Each row is a point on a landscape with many valleys, with its height.
From any point a ball rolls to the lowest of the 2 points nearest to it. It stops when none of these is lower. Distance is the straight distance between rows; heights are no part of it.
ber: [127 162 169 125  50 112 102 166 140 129 185 143 131 173  93 166 133  83
 135 121 159 105 106 131 118 123 171 134 136 146 151 146 162 107  76 136
  31 171 196  89  99 106 133 184 125 103]  (h 255)
lop: [108 125 147  78 102 161 126 114 115 129 150 166 163  89  91 138 156 155
 148 121 140 198 118  97 123 178 166 113  80 140  94 181 110 104 148 165
  55 111  74 176 122 114 110 168 175 154]  (h 348)
sazo: [121 135 105 150 171 110 156 141 145  56  94 164 143 161 136  99  67 124
 117 155 154  88 149 164 162  85 119 141 139 171 127  99 126 159 122 114
 151 134 153  97 125 140 153 109 133 117]  (h 549)
Poko: [150 136 159 103  78 132 139 103 174 132 134 176 115 171 129  86 115 113
 128 104 133 102  96 160 128 131 101 116 150 113 118 102 121  75 130 131
 132 153 128  87 152 128 127 150 113 101]  (h 218)
befit: [150 112 180 120 124 201  90 102 131 172 151 250 137  91 107 103 154  90
  97 128 127 134 117 121 173 143 114 123 146 150 111 129 126 115 142 129
 132 102 124 131 132 118 128 142 115  86]  (h 331)
Lib: [161 104 131 177 154 161  97 188  91 132 152  83 109 111 143 109 162 120
 122 128 102 104 157 163 190 108  99 131 148  78 139 130 135 120 142 143
 147 126 122 150 155 120 126 128 133 109]  (h 509)
Kepi: [115 132 137 142 104 140 120 132 129 127 125 157 162 137 107 159 142 121
 146 101 135 145 105 101 122 125 143 119 140 140 110 126 148 123 150 197
 108 131 117 169 136 118 120 152 141 148]  (h 530)
sevog: [147 151 149 120 169 172  97 123 129 155 136 212 169  84 117 177 137 103
 100 130 115 124 118  94 169 103 116  96 168 182 112 154 136 121 171 109
  91 147 145 162  88 135 144 146 143 116]  (h 576)
kude: [149 136 141 111 157 170 143 112 125 197  92  50 101  93 136 130 165 139
 104 116  98 127 121 134 148 129 123 115 109  88 146 133 111 119 135  71
 184  93  95 101 140 128 141 114 146 134]  (h 573)
Taki: [138 136 192 117  53  91 119  84 164 122 141 105 122 168 140 156 134  89
 159  86 134  97 141 102  54 158  97 172 149 108 134 147 153 115  61 164
 130 174 124 149 166 147  92 123  79  99]  (h 685)
nipe: [121 171 144 161 108  79 127 152 112  70 138 107 133 168 133 134 111  89
 102 137 149  92 116 128 132  67 169 154 147 158 156 124 111 129 122  95
  96 165 150 126 123 145 153 100 121 127]  (h 162)
doziz: [ 90 130 128 134 109  34 133 159  54  37 186 114 117 164 145 104  95 108
 167  99 121 104 153 162  93 135 127 193 138 133 107 148 103 110 110 115
 121 139 162 111 120 104 166  66 146 149]  (h 429)
gevo: [140 162 161  90 106 101 141  88 184 165 121 142 144 160  97 163 128 114
 114 106 142 110  59  92  73 124 120 100 159 171 145 142 131  75 140 147
  72 180 146 138 114 138 117 173  98 103]  (h 210)
Lup: [148 138 187 101 132 187 127  86 146 165 118 202 130  84 117 109 143 140
 130 123 112 146 117 125 159 162 131  87 126 131 109 126 123  93 161 101
 137  99 103 125 109 107 130 133 129 125]  (h 366)
Zasar: [122  99 127 159 141 172 107 144  88 151 123 146 121  98  89  71 143 141
 124 152 153 128 142 113 185 145 141 163 114 113 165 114 141 190 129 147
 165  62  85 135 179 136  94 144 153 150]  (h 321)
tazad: [106 116 107 168 145 114  88 216  49  84 204 161 112 123 128 160 109 115
 108 178 163 130 135 129 134  92 123 123 166 129 121 133 198 149  77 142
  76 165 173 161  80 127 103 129 122  87]  (h 391)
kavuf: [123 151 148  78  81 147 154 113 119 169  96  94 119 138 151 140 158 108
 126 110  93 138  90 114 126 115 144  87 123 122 140 129  94  67 141 113
 132 173 123 111 121 107 152 140 151 139]  (h 332)
lafet: [131 109 128 180 120 128 100 153 117  91 145  86 140 148 134 123 175 147
 159 103 111 163 152 121 134 155 131 156 152  86 140 125 145 156 129 188
 163  96 102 176 195 137 119 110 127 138]  (h 448)
Guvo: [108 143 146 122  64  59 161 134 165 113 167 108 110 184 111 143 113  91
 133  99 171  79 104 137  71 145 147 159 135 146 135 130  94  86 111 125
  41 197 178  90 100 106 140 174 108 126]  (h 301)
zuke: [104 127 155  86  93 168 126  97 127 135 110 147 131 108 128 130 158 162
 155 119 106 173 120 140 143 175 158  91  98  99 116 125 123  98 159 146
 141 105 101 126 118  94 114 148 190 171]  (h 452)
ronod: [132 153 134  97 113 149 179  68 138 188  75 111  97 115 130  95 111 155
 149 125 127 110  96 129 123 156 154 122  91 131 150 117 132 136 134  86
 190  96 120  60 114 150 115 158 156 184]  (h 318)
rus: [ 81  95 117 176 149 121  98 144  96  76 147 202 134 136 142  98 111 126
 114 138 149 139 127 140 153  99 118 145 129 115 143  85 193 178  76 170
 159  87 142 141 171 122  99 117 100 114]  (h 289)
varo: [152 137 114 151 146 152 132  80 180 133 102 135 128 100 134 108 123 144
 167 133 133 179 171 162 138 193 138 116 102 132  96 105 131 167 148 143
 143  45  77 112 104 125 145 115  93 171]  (h 436)
Fepir: [133 136 114  75 134 110 143 115 135 114 106  87 123 176 141 181 115 111
  80 113 149 121  79 121  33 108 143 168 126 129 122 115  84 126 122 110
 158 181 127 135 146 166 144  91  56  99]  (h 202)
Zave: [148 101  97 131 127  95 111 166 123  77 153  71 119 141 144 111 144 132
 159 106  81 113 168 165 133 119 104 158 123  87 112 130 117 128 124 159
 168 130 124 119 180 128 173  80 124 128]  (h 378)
tor: [ 98 121 130  98  84  99 153 122 182 163 102 118 151 163 141 184 129 133
 175  84 138 130 111 115  81 117 136 116 126 137 102 150 127  70 134 185
  78 178 139 156 117 104 130 169 124 143]  (h 319)
tev: [ 98 124 112 124 143 154 161 140 112 170  74 160 138 111 147 116 113 164
 144 174 141  98 135 113 185 102 139  99 118 155 146 113 141 167 126 110
 185 137 137  91 114 135 112 162 203 168]  (h 437)
niz: [123  86  75 133 169 161 122 140 104 103 110 132  98  97 146 117  97 190
 192 162  75 151 155 177 150 152 112 116 106 106 124 112 178 141 146 173
 194  97 135 104 121  97 117 110 144 165]  (h 594)
zego: [131 147 176 126 173 197 166  97 113 211  96  92 103  52 119 106 169 154
 120 128 119 125 176 146 159 189 125 112  85 102 152 162 144  98 115  17
 192  96 129  82 107 126 125 134 143 156]  (h 637)
nasup: [ 86  98 121  85 141 184 110 133  58 125 143 187 125  84 118  99 147 162
 117 162 140 159 126 113 193 156 159  99  91 121 131 136 153 129 168 151
 125  86  91 151 113  92  88 146 197 158]  (h 405)
nagur: [124 176 166 106 163 163 127  64 120 151 102 146 128  78  95 142 140 136
  74 115 115 187 136 100 115 159 162  84  96 136 106 137 123 115 186  65
 108  80  76 134  72 131 140 115 151 153]  (h 638)
puz: [125 131 151 156  58 104 114 178 139 114 203 157 120 171 123 150 135  98
 145 106 158 125 129 156  83 143 159 169 117  97 124 137 177 104  51 146
  49 152 172  92 131  98 147 158  91 130]  (h 224)
luzal: [111 115 115 120 151 159 119 136 105 117 104 197 150 111 128 116 108 142
 132 154 140 127 113 124 177 105 114  95 127 139 124 107 146 153 146 156
 156 121 139 123 114 111 106 144 180 148]  (h 450)
Vemef: [137 153 146  86  95 114 131  75 135 179  95  87 133 146 116 196 122 122
  93 120 140 145  77  56  59 125 134 145 125 140 145 139 118 117 130 151
 128 148  99 206 117 143  70 120  93 129]  (h 204)
biba: [116 134 120  96 103 125 181 120 145 100 153 157 146 144 142 144 118  78
  81 139 139 106 105  95 145  88 142 118 152 181 131 119  83  68 164  79
  50 227 172  89  93 120 144 163 140 132]  (h 252)
Vovub: [132 157 132 149 158 133 130  98 176 115  96 185 165 109  97 143 122 117
 118 122 138 142  98 110 117 125 129 106 147 169 112 127 128 152 158 142
 110 105 112 137 110 149 142 120 112 123]  (h 603)
Zini: [112 156 106 107 138  93 157 120 154 113 103 103 143 166 116 188 118 106
  88 122 158 119  73 104  64  83 174 141 138 156 129 125  98  94 153 113
 106 181 130 133 122 142 155 111  84 127]  (h 164)
Mev: [127  94 124 106  69 135 119 151 121 108 190 164  90 162 148 110 130 103
 151 111 102 113 135 170 149 124 109 150 127  91 111 106 120  77 103 152
 118 166 151  83 149  97 152 133 112 126]  (h 306)
kofuz: [134 152 126  76  84 118 141 116 137 159 126  76 110 161 142 157 150  93
  94 100 108 118  97 103  80 109 135 135 120 133 131 125  83  77 119 118
  99 207 126 112 119 117 156 126  91 130]  (h 286)
vefud: [126 114 123 161 120 147 119 119 143 113 134 101 143 121 118 136 166 153
 159 134 117 188 176  87 111 195 135 153 133  99 124 152 115 165 149 185
 130 101  58 198 166 127 116 118 133 164]  (h 411)
Fikav: [ 98 125  80 151 142  32 139 161  51  46 174  86 111 144 157  77  78 145
 150  99 107  97 180 166 110 131 116 183 123 132 121 135  73 138 110  89
 162 105 172  98 129 105 154  64 158 108]  (h 447)
suv: [105 153 174 147  98  73 130 156 102  40 164 155 132 172 159 106  92  93
 128 149 180 102 101 167 136  93 170 170 139 152 143 138 126 127  94  93
  97 158 171 103 119 117 121 108 143 129]  (h 194)
nazet: [139 119  85  71 150 127 157 110 134 156  82  40  95 123 158 112 142 125
 102 117  98 135 117 139  99 113 127 157  95  91 113 112  87 144 118  86
 182 132 115  66 150 137 183  89 104 115]  (h 294)
sasa: [140 133  98 177 153 132 108 174 100  94 139 144 140 129 130 151 108 125
 113 156 118 118 143 122 168  57 112 110 170 142 133 121 119 150 144 124
 111 155 148 158 101 133 141 109 138 114]  (h 481)
deduz: [154 144 174  94  74  85 103  83 146 142 116  71 120 168 142 142 129 106
 119 117 116 104 110  88  69 134  88 162 128 109 131 128 120 128  79 138
 158 162 115 152 153 146  94 105  96 123]  (h 672)
git: [131  68  87 137 222 179 145 157  87 163 114 123 105  52 158 111 126 208
 166 184 119 131 197 181 178 169  76 106 101  97 124 124 149 142 124 107
 178 122 131 126 116  98 107 151 137 131]  (h 607)
niv: [156 128  89 143 151 117 134 166  96 157 113  45 116 125 137 124 123 124
  58 122 112 106 150 128 150  60 128 124 133 114 167 116  66 135 138  59
 149 124 132 108 149 159 149  93 123  86]  (h 623)
Rep: [135 169 164 120 106  93 124  95 165 162 110  80 138 164 115 203 130  92
 108 126 159 114  92  60  31 111 139 153 131 179 153 142 149 108  94 149
  93 176 144 175 117 140 100 148  91 115]  (h 165)
Fasim: [152 118  96 207 127  95 101 192  78  87 192  92 125 126 139 109  79 139
 125 140 124 128 181 173 154  98 103 124 157  94 140 126 128 132 103 127
 103 126 171 170 133 153 120  96 115  68]  (h 572)
gobov: [156 172 152 123 101  91  95 103 115 151 104  60 120 167 131 132 140 112
  81 122 118 105  74  93  92 105 123 137 133 137 158 118 127 122 116 121
 173 147 107 142 160 154 124 111 111 127]  (h 658)
sobil: [ 96  74  70 146 163 162 114 136  92  79 137 139 119  85 121 122 121 193
 161 146  76 181 142 148 132 165 115 124 136 104 125 112 174 134 156 191
 158  80 107 154 141  83  97 114 128 157]  (h 567)
pel: [151  95  93 147 159 109 118 117 163 113 121  55 140 126 147 105 137 181
 162 127  86 152 181 159 133 195 124 120 121  88 134 141 124 183 141 168
 178  58 108 147 158 131 145  87 119 150]  (h 526)
lipo: [139 135 122 138 161 139 151  92 184 158  85 120 154 129 128 189 116 147
 127  92 142 175 122  97  73 130 135 132 129 116  89 140 114 123 156 124
 117 111  79 174 107 130 152 113  72 141]  (h 608)
tun: [ 93 121 152 103 132 197 124 112  91 110 130 142 118  76 118 100 158 178
 140 139 126 164 150 132 162 178 177  98  59  96 120 138 146 123 172 128
 113  79  96 127  90 102 113 145 212 187]  (h 428)
fes: [175 143 104 101 171 161 149  92 165 196  77  77  92  90 149 125 131 141
 124 128 127 154 142 173 123 158 132 105  94 120 112 103 122 146 125  58
 173  60 105  74 111 134 160 112  84 141]  (h 695)
vuraz: [147  91  75 183 162 133 106 202  62 100 179 100 112 106 148  96  97 161
 122 163 112 114 182 167 144 106  84 103 151  95 127 128 126 124 125 140
 126 163 146 173 124 133  86 123 146  65]  (h 542)
Subu: [154 166 152 127 107 120 126  61 162 155  67 130 134 133 108  93 116 142
 118 128 142 116  86 107  98 141 120 126 117 137 145  97 118 143 149 127
 178  97  82 106 124 141 105 119 127 147]  (h 211)
dokat: [104  85 127 118  94  85 157 148 176 130 125 138 142 176 140 168 130 136
 196  90 119 121 141 139  80 145 122 142 121 120  97 143 155  73 116 199
 121 180 146 162 159  99 124 143 123 155]  (h 353)
gani: [132 133 170  82  95 101 141  90 167 175 150 174 157 116  74 137 148 137
 143 104 158 120  61  81  73 197 131 113 152 176 118 162 114 112 153 157
  35 128 108 178 139 151  78 219 132  91]  (h 283)
Foz: [143 140 130 107 154 165 154  76 155 147  83 119 106  97 141 156 142 129
 122 109 107 176 139 155 106 152 137  81  93  96  93 103 117 104 141  67
 146  91  99  96  85 115 172  99 104 153]  (h 670)
voro: [124 123 152 115  95 110 148  88 184 186 105 129 156 140 118 182 134 117
 154 101 151 138 113  61  65 132 145 130 129 156 101 156 139 107 127 181
  75 149 121 190 128 122 105 187 122 135]  (h 284)
gom: [165 138 160 122 128 187 128  64 175 150 116 169 118  88 117  91 138 150
 148 118 126 156 147 161 138 188 132  99  94 125  95 108 127 110 153 117
 133  59  82  92 103 124 132 125 114 145]  (h 399)
tivub: [147 143 153 151 129 188 108 118 112 178 114 115 106  85  89  70 156 156
 127 144 119 131 142 118 157 169 143 145  97 113 162 139 124 149 153 121
 158  64  55 123 153 140 100 149 160 168]  (h 273)
Dunab: [112 107  72 171 133  66 133 192  58  68 174  65 101 114 149  77  74 161
 149 135 109 100 201 159 136 113  92 155 130 111 135 114  94 139 117 109
 153 130 167 129 123 121 115  80 154  94]  (h 470)
gon: [152 141 136 136 110 145 128  62 173 135  98 133 131 122 112 102 124 137
 146 130 146 163 157 106  92 198 131 144 114 123 116 114 108 176 131 159
 143  73  50 152 139 152 126 118  93 154]  (h 473)
zuf: [137 169 146 129 150 152 122  91 147 139 110 167 162  84  81 139 138 129
 117 110 124 182 109  72 106 146 142 106 126 164 112 153 114 140 180 116
  90  92  52 154  95 138 144 134 144 144]  (h 622)
tama: [135 141 131 196 147  88 100 194  91  62 195 157 151 135 124 163  97 124
 129 167 163 132 135 132 132  87 137 140 170 159 143 151 169 173  92  97
  54 153 193 162  73 157 133 110 127  98]  (h 420)
nez: [104 167 136 146 106  61 146 144 141  76 128 107 157 186 122 168 114 104
 124 100 157  93 106 114  80  85 176 152 122 160 136 148 115 100 124 124
  79 188 149 145 122 122 157 122 114 132]  (h 129)
Vep: [124 116 129 137 121 170 107 127 123 151 158 211 155 102 102 160 159  97
 132 106 141 147 107  92 141 132 128 118 139 150 101 141 155 130 139 185
  61 123 143 163 127 115 138 177 125 122]  (h 550)
mikov: [144 146  96 152 164 147 141 115 159 143  99 102 154 127 121 165 123 140
 104 121 108 186 127 132 109  97 142 100 144 121 121 120 104 142 167 108
 130  95 104 156 118 139 176  93  81 118]  (h 582)
Tino: [124 109 149 109  58 142 116 146 150 133 173 189 110 179 132 112 141 101
 149 104 138 113  95 147 142 127 119 126 160 124 123 115 135  76 123 141
  82 171 160 100 130 118 130 177 101  98]  (h 263)
nud: [ 81 112 116  78 107 153 139 131 100 125 121 201 152 124 145 145 128 135
 141 134 133 144  85 131 161 110 134  79 135 138 111 123 150  98 161 177
 118 140 150 125 123  94  94 161 184 139]  (h 414)
Kop: [110 124 133  85 102 130 150  74 169 123  72 103 131 137 146 142 130 153
 170 112 108 164 120 134 100 167 148  93  97  88 114 119 112 111 157 145
 164 117  92 129 109 109 134 114 168 189]  (h 478)
zodu: [ 62  89 100 152 164 106  99 151  90  82 174 203 121 143 137 117  92 125
 100 176 153 130 124 134 132  86  83 130 131 130 104 102 207 154  68 138
 133 141 147 142 124 121  87 117 101  98]  (h 239)
Gug: [117 128 132 112 108 147 168 127 128 169  68 120 117 123 142  91 122 129
 148 131 124  84 109 126 169 104 139 111 105 131 156 113 133 131 128 111
 199 128 122  57 129 124 126 145 186 167]  (h 380)
Fuf: [130  87 116 113 112 102 109 174 114  66 160 133  95 154 146  91 132 128
 161 111  82  93 141 180 144 122 101 184 105  99  96 106 115 111  87 152
 159 138 147  73 186 107 143  97 127 144]  (h 345)
pami: [129 127 168 123 105  82 167  79 222 184 108 150 150 145  93 166 125 124
 140 107 170  89  91  78  44 151 122 123 147 162 112 154 150  97 129 159
  51 172 132 175 132 138  77 180 113  90]  (h 249)
nuv: [ 98 127 108 143 153 125 145 131 139  74 100 212 171 143 122 118  88 131
 157 140 155 120 102 142 137 110 131 125 130 149 130 110 168 152 142 182
 158 102 141 131 136 123 133 127 150 128]  (h 483)
Regit: [115 140 172  63  78 139 140  89 143 157 132 178 148 121 101 125 147 140
 143 110 134 163  90  97 113 175 144  83 124 147 113 163  98  99 173 149
  71 119  89 164 117 121  79 193 146 114]  (h 317)
suf: [150 151 180 141 119 169  91 111 146 156 126 209 122 120 111 105 132 108
  96 133 127 104  94 126 165 104 104 119 151 164 128 103 126 122 130 109
 132 130 134 114 139 138 111 150 132  96]  (h 296)
zuv: [143 140 114 143 172 145 135 136 125 129 113 149 136 128 135 159 118  99
  72 146 115 124 143 114 169  56 117 106 161 167 134 117  89 125 160  83
 107 161 136 126  90 143 166 116 125 116]  (h 514)
Nifoz: [113  94  56 166 169 110 128 197  72 105 151  87 106 118 144  75  80 189
 127 179 122 106 196 167 136 124  67 127 129 120 121  98  99 146 116 106
 158 184 145 131 125 133  97 127 156  88]  (h 505)
Sem: [143 173 173 142  72  89 114 137 163 154 144  71 138 176 117 187 137  88
 140 102 144  99 135  93  50 140 155 166 128 123 137 155 166 126  72 147
  77 178 144 143 113 129 125 151 103 120]  (h 199)
Zodut: [138 141 110 138 200 150 128 106 149 144  78 149 151  91 124 166 112 138
  76 147 116 171 124 115 158  79 128  82 156 150 133 119 103 152 173  79
 124  90 124 137  86 142 157 116 126 119]  (h 548)
rik: [151  66  79 126 170 101 134 133 151 137 115  17 115 108 138  90 150 182
 176 131  73 121 169 165 156 156 120 132 101  78 142 164 119 169 145 162
 196  58 139 107 157 150 144  98 156 150]  (h 497)
Teki: [120 147 166 116 174 190 132  67 132 140 100 110 111  90 112 143 177 145
  97 110 106 187 169 143 126 177 146  83  84  84 103 129 130  95 161  56
 132  71 102 129  84 103 151 113 136 151]  (h 652)
Didez: [138 154 136  65 112 131 136  98 127 182  85  83 112 143 142 194 143 118
  84 113 125 157  60  99  59 122 138 116 130 121 137 129 107  86 133 113
 133 176 108 155 123 136 119 131  97 129]  (h 244)
bar: [136 124  98 164 168 119 126 168 103  82 122 153 138 146 144 107  77 156
 133 176 127 114 167 150 159  82  81 127 144 152 124 101 123 175 114 104
 138 157 160 131 111 124 140 107 140  95]  (h 517)
filop: [137 171 163 107  60  84 143 150 188 121 171 128 126 174  89 147 123  98
 126 131 179  90  77 137  82 140 146 129 146 166 161 152 138  91 113 122
  14 187 202  98  97 128 121 200 121 103]  (h 278)
zakas: [118  87 113 179 156 156  90 157  78 123 150 177 126  92 113  96 153 117
 101 158 151 157 144 105 172 124 105 125 142 115 157 103 146 183 128 156
 121  64 115 165 160 147 104 139 133 106]  (h 367)
Difal: [101  88 110 186 162 132  93 157  71  99 189 196 142  91 113 131 145  95
  94 137 145 166 128  92 154 118 114 127 154 141 151 124 189 198 102 162
  83  98 143 179 142 157 107 122 115  93]  (h 404)
koz: [125 113 145 170 159 122  72 155 103  92 170 218 154 116 121 156 130  82
 101 150 156 131  99  98 161  96 112 130 157 162 132 129 174 183 108 133
  90 130 170 164 116 161 110 144 134 103]  (h 433)
Kos: [138 157 166 115  91 117 131  69 186 129  97 144 135 159 111 111 113 108
 132 113 147 109  78 125  94 145 120 119 139 126 126 106 131 117 119 154
 153 143  97 133 148 150 114 133 115 117]  (h 163)
nakuf: [108 139 124 116  81 122 115 197  65  98 173 134 106 160 148 135 131  86
 124 148 130  98 122 134 160  95 133 137 126 129 139 116 131  93  99 145
  88 178 162 124 129  94 118 134 156 131]  (h 330)
Momak: [140  87  76 149 157 105 148 169 123 129 133  41 117 107 133  88 124 175
 172 129 104  85 187 167 179 119 103 139 107  91 154 160 120 171 120 136
 203  98 159  90 166 159 138 119 139 124]  (h 457)
Kabod: [134 121 145 105 131 119 125  44 196 133  93  99 126 139 134 124 118 134
 150 119 127 122 157 102  75 186 111 165 120 115 113 129 122 165 110 151
 198 101  67 142 146 150 113  86  85 141]  (h 449)
vusa: [128 130 154  90 100 131 127 111 174 169 160 188 156 126  87 156 144 108
 138 102 145 102  57 113 116 152 140  97 169 174 127 154 142 104 155 150
  51 138 165 141 119 136 117 209 130  89]  (h 250)
mip: [149 125 110  53 136 136 135  97 126 152 100  59 115 136 155 161 130 120
  94 113 107 151 101 126  55 126 123 164 118  87 106 118  75 122 117 103
 172 173  98 105 144 149 153  75  88 107]  (h 246)
Fekof: [111 128 134  80  73 145 150 131 117 142 112 151 132 147 158 134 142 120
 141 125 113 127  90 125 168 112 147  74 144 150 134 127 107  74 144 129
 118 161 145 122 125 105 117 166 174 111]  (h 374)
bige: [128 103 102 125 177 170 146 133 107 140  97 143 112  88 157 115 110 174
 172 174 107 139 180 172 179 127 106 100 104 104 116 102 146 137 141 112
 167 117 140  95  99 100 139 131 158 152]  (h 628)
ped: [153 160 162 152 127 126 121 117 162 103 116 178 117 152 123  94 116 100
  92 155 144  87  93 125 156  75 112 143 149 184 152  99 122 124 116  79
 132 162 150  90 138 146 117 135 141 111]  (h 251)
vusit: [153 147 161 175 158 103  80 161 116  75 161 186 147 132 127 147 114  92
 103 179 157 120 131 142 165  62 124 139 156 173 131 127 134 168  98  85
  81 155 175 141 105 170 124 122 125  93]  (h 445)
Pakos: [155 117 130 131 139 134 107  73 184 137 104  40 120 129 136 132 152 149
 141 127  95 150 161 122 109 172 104 147 123  76 107 134 103 167 133 150
 193  78  70 139 159 144 130  83 105 145]  (h 416)
buga: [160 117 128 136 151 143 138 157 111 151 120  64  99  99 140  98 169 123
 126 115  91  89 150 147 177 100 101 141 126  82 133 142 101 106 127  98
 163 123 104 100 153 122 141 122 141 123]  (h 541)
rad: [136 161 143 155 125 111 126 143 117 101 112 106 113 158 138  99 103 102
 100 137 135  81 128 128 156  68 130 156 128 156 149 101  92 136 101  65
 140 150 138  88 141 144 136 114 147 130]  (h 205)
sufus: [121 137 131 121 107 124 130 165  92  99 169 157 118 150 140 137 120  79
  90 160 134  99 141 110 165  98 128 137 145 166 134 116 103  93 125 103
  73 223 179 101  85 115 128 156 161 137]  (h 295)
mavo: [114  96 100 136 126  38 127 166  96  50 180  70 123 154 138 112 126 128
 163  85  77 119 184 156  94 138 110 179 125 106  96 151  92 114 125 146
 137 151 141 129 155 117 181  66 115 130]  (h 406)
rul: [128 158 128 137 158 121 150 115 160 110  72 146 142 154 134 115  97 127
 121 136 135 113 117 134 140  92 133 114 142 150 134  95 121 144 142 122
 147 111 121 105 128 135 167 102 116 131]  (h 577)
viri: [165 131  95 194 144  87 113 182 108 107 154  60 123 138 141 110  98 130
  93 125 126 103 182 149 168  81 116 123 150 102 160 112  90 140 129  78
 124 123 148 150 132 152 136  81 125  83]  (h 598)
piv: [155 137 134 146 136 167 140  99 176 179  90 155 112 105 125  82 105 134
 163 143 140  97 143 162 163 148 121 138 108 156 135 103 148 172 118 112
 170  70 110  65 123 141 134 137 111 152]  (h 746)
mediv: [ 78 102  84 145 133 121 141 144 130  65 125 187 151 148 132 126  94 148
 165 128 119 144 128 157 105 142 133 142 140 128 116 117 194 120 127 197
 160 114 140 148 167 114 120 119 106 147]  (h 511)
puped: [163 149 107 116 151 128 153  96 178 170  70  97 106 130 138  98 101 121
 122 120 132 102 131 163 122 134 117 132 112 148 121  93 120 161 106  91
 190  81 124  57 138 139 158 104  83 129]  (h 721)
tepe: [114 158 120  92 129 111 154 113 159 120 109 140 144 138 119 179 124 100
  82 137 123 117  71  92 122  71 152  94 152 184 148 130 115  81 162 108
  92 196 147 124 105 133 148 148 131 129]  (h 206)
Dozul: [105 122 103 160 102 105  93 225  51  85 186  99 101 141 137 150 116 114
 126 150 142 119 140 151 139 105 149 131 152 112 140 141 177 120  90 157
  80 149 158 148 112 106 111 112 137 123]  (h 361)
Gegun: [ 67 106 127 132 115  85 116 147 114  65 186 211 125 168 155 106 106  99
 101 152 180 120  90 163 137  90 125 136 139 113 130 124 203 129  48 139
 104 125 160 125 131 111  87 121 102 108]  (h 257)
devan: [139 113 150 147 192 194 143 128 110 204 112 111 117  49 117 104 161 158
 153 139 143 123 204 162 193 185 122 131  83 113 152 157 134 143 148  63
 171  79 121 106 103 130  93 153 138 169]  (h 673)
kodab: [117 122 112 134 127 167 130 123 123 113 140 156 161  98 104 134 153 160
 152 130 125 205 143  88 117 175 151 135 110 124 100 144 129 147 165 180
  91  94  61 174 130 114 129 136 147 170]  (h 379)
Siv: [ 80  88  68 170 144 137 115 149  95  71 151 171 146 105 114 121 120 163
 165 117 111 190 133 107 109 156 122 135 153 118 131 110 197 150 131 217
 144  78 116 184 174 109 117 123 106 138]  (h 540)
zevu: [134 130 171 167  62 121 100 160 132 138 180 117 141 164 131 178 173  88
 146 101 154 132 133 110  78 151 154 162 143  98 127 140 187 141  56 178
  78 152 151 139 151 125 128 168 101 128]  (h 188)
fegu: [134 144 126  91 141 115 145  55 152 179  74  84 111 125 138 105 109 149
 144 143 144 110 101 114  86 168 154 128  87 126 132 116 135 175 135 115
 206  75  99  96 115 159 125 114 116 178]  (h 260)
poveg: [ 86 122 156 108  72  90 119 164 112  68 194 186 107 167 146 105  90  94
 113 157 196 110  82 174 150 102 161 144 140 122 139 135 154 116  67 108
  71 157 193  98 119 109  93 147 128 118]  (h 225)
mafof: [114 137 147 120  85 125 134 101 147 133  86 105 138 152 134 153 144 125
 161 105 126 158 120 107 110 141 125 120 120 113 119 135 111 120 153 175
 146 129  78 169 130 123 115 123 136 166]  (h 504)
fovu: [104 125 114 106  81  93 183 136 154 100 150 133 126 171 149 125 114  93
 138  77 137 102 122 134  95 117 121 157 138 138 115 120  82  61 153 127
  68 201 161  86 112  99 168 140 116 153]  (h 333)
befo: [136 152 110 137 131  98 110 152 108 125 108  37 115 160 127 153 127 111
  75 128 121 109  98 104 111  68 154 135 147 148 169 115  94 138 138  88
 158 127 129 140 141 176 152  77 109 117]  (h 642)
Vaz: [148 104  67  93 162  84 140 141 130 131 123  23 110 134 137  99 147 126
 101 100  97 117 162 146 113 107 128 159  98  87 110 132  53 166 128  92
 163  96 143  83 160 145 168  66  91  67]  (h 339)
vege: [138 135 153 110 146 163  89 111 134 158 170 236 176  64  88 163 135  91
 118 109 120 132  90  77 135 146 133 112 146 192 121 178 120 129 158 127
  57 116 130 160 108 147 134 163 147 124]  (h 570)
pag: [102 117 117  95 108 169 107 138  65 133 151 178 146  85 102 127 158 123
 117 145 139 177 104  76 168 148 163 104 112 152 126 167 129 126 159 180
  69  94  99 179 133 108 100 162 183 148]  (h 376)
luf: [150 156 176  98 152 175 154  81  92 217  95  89  90  76 130 105 179 154
  78 117  97 153 111 112 119 166 140  98  89 106 153 143 128  71 127  34
 178  96 118 102 117 114 124 127 155 139]  (h 604)
paf: [164 125 110 158 159 164 144 118 144 205 101  93 108  82 120  90 141 151
 172 130 134 119 185 165 198 176 113 138 106 128 147 134 135 185 124 102
 168  59 120  88 137 131 116 138 105 169]  (h 711)
gop: [148 133 145 125 165 174 124 142 104 155 140 168 151 102 141 157 135 115
  98 152 101 125 159 116 176  95 109  91 156 148 110 153 112  91 155 111
  95 200 148 142  81 104 172 119 139 116]  (h 547)
Duf: [133 124  89 142 151  83 134 140 139 139 113  22 123 140 117  72 135 150
 147 112 109  84 161 136 150 118 128 150 117  96 150 156 110 183 106 111
 211  68 144  87 177 168 159  84 128  97]  (h 415)
zeze: [157 105  96  98 157  84 122 104 174 145  96  21 115 132 130 105 151 144
 138 124  91 130 161 142 115 152 120 152 109  81 115 144 101 178 116 126
 200  86 116  99 179 154 160  72 101 100]  (h 375)
votib: [118  99 125 163 113 120  87 187  80  96 158 104 111 151 141 118 165 125
 140 121 117 122 128 145 166 115 120 148 137  88 138 121 168 133 102 164
 151 109 139 144 185 122 111 120 131 130]  (h 479)
Peve: [143  83  76 149 194 161 145 194  73 146 133  95 124  89 156  97 119 178
 135 180 123 112 196 160 171 125  59 106 118 107 122 113 116 133 111 100
 168 177 128 115 124 113 115 150 155 101]  (h 553)

For each start below, name the point where the ball stops.
vege -> lop
bige -> Rep
gon -> nez
puped -> sasa
piv -> lop
Dunab -> Kos
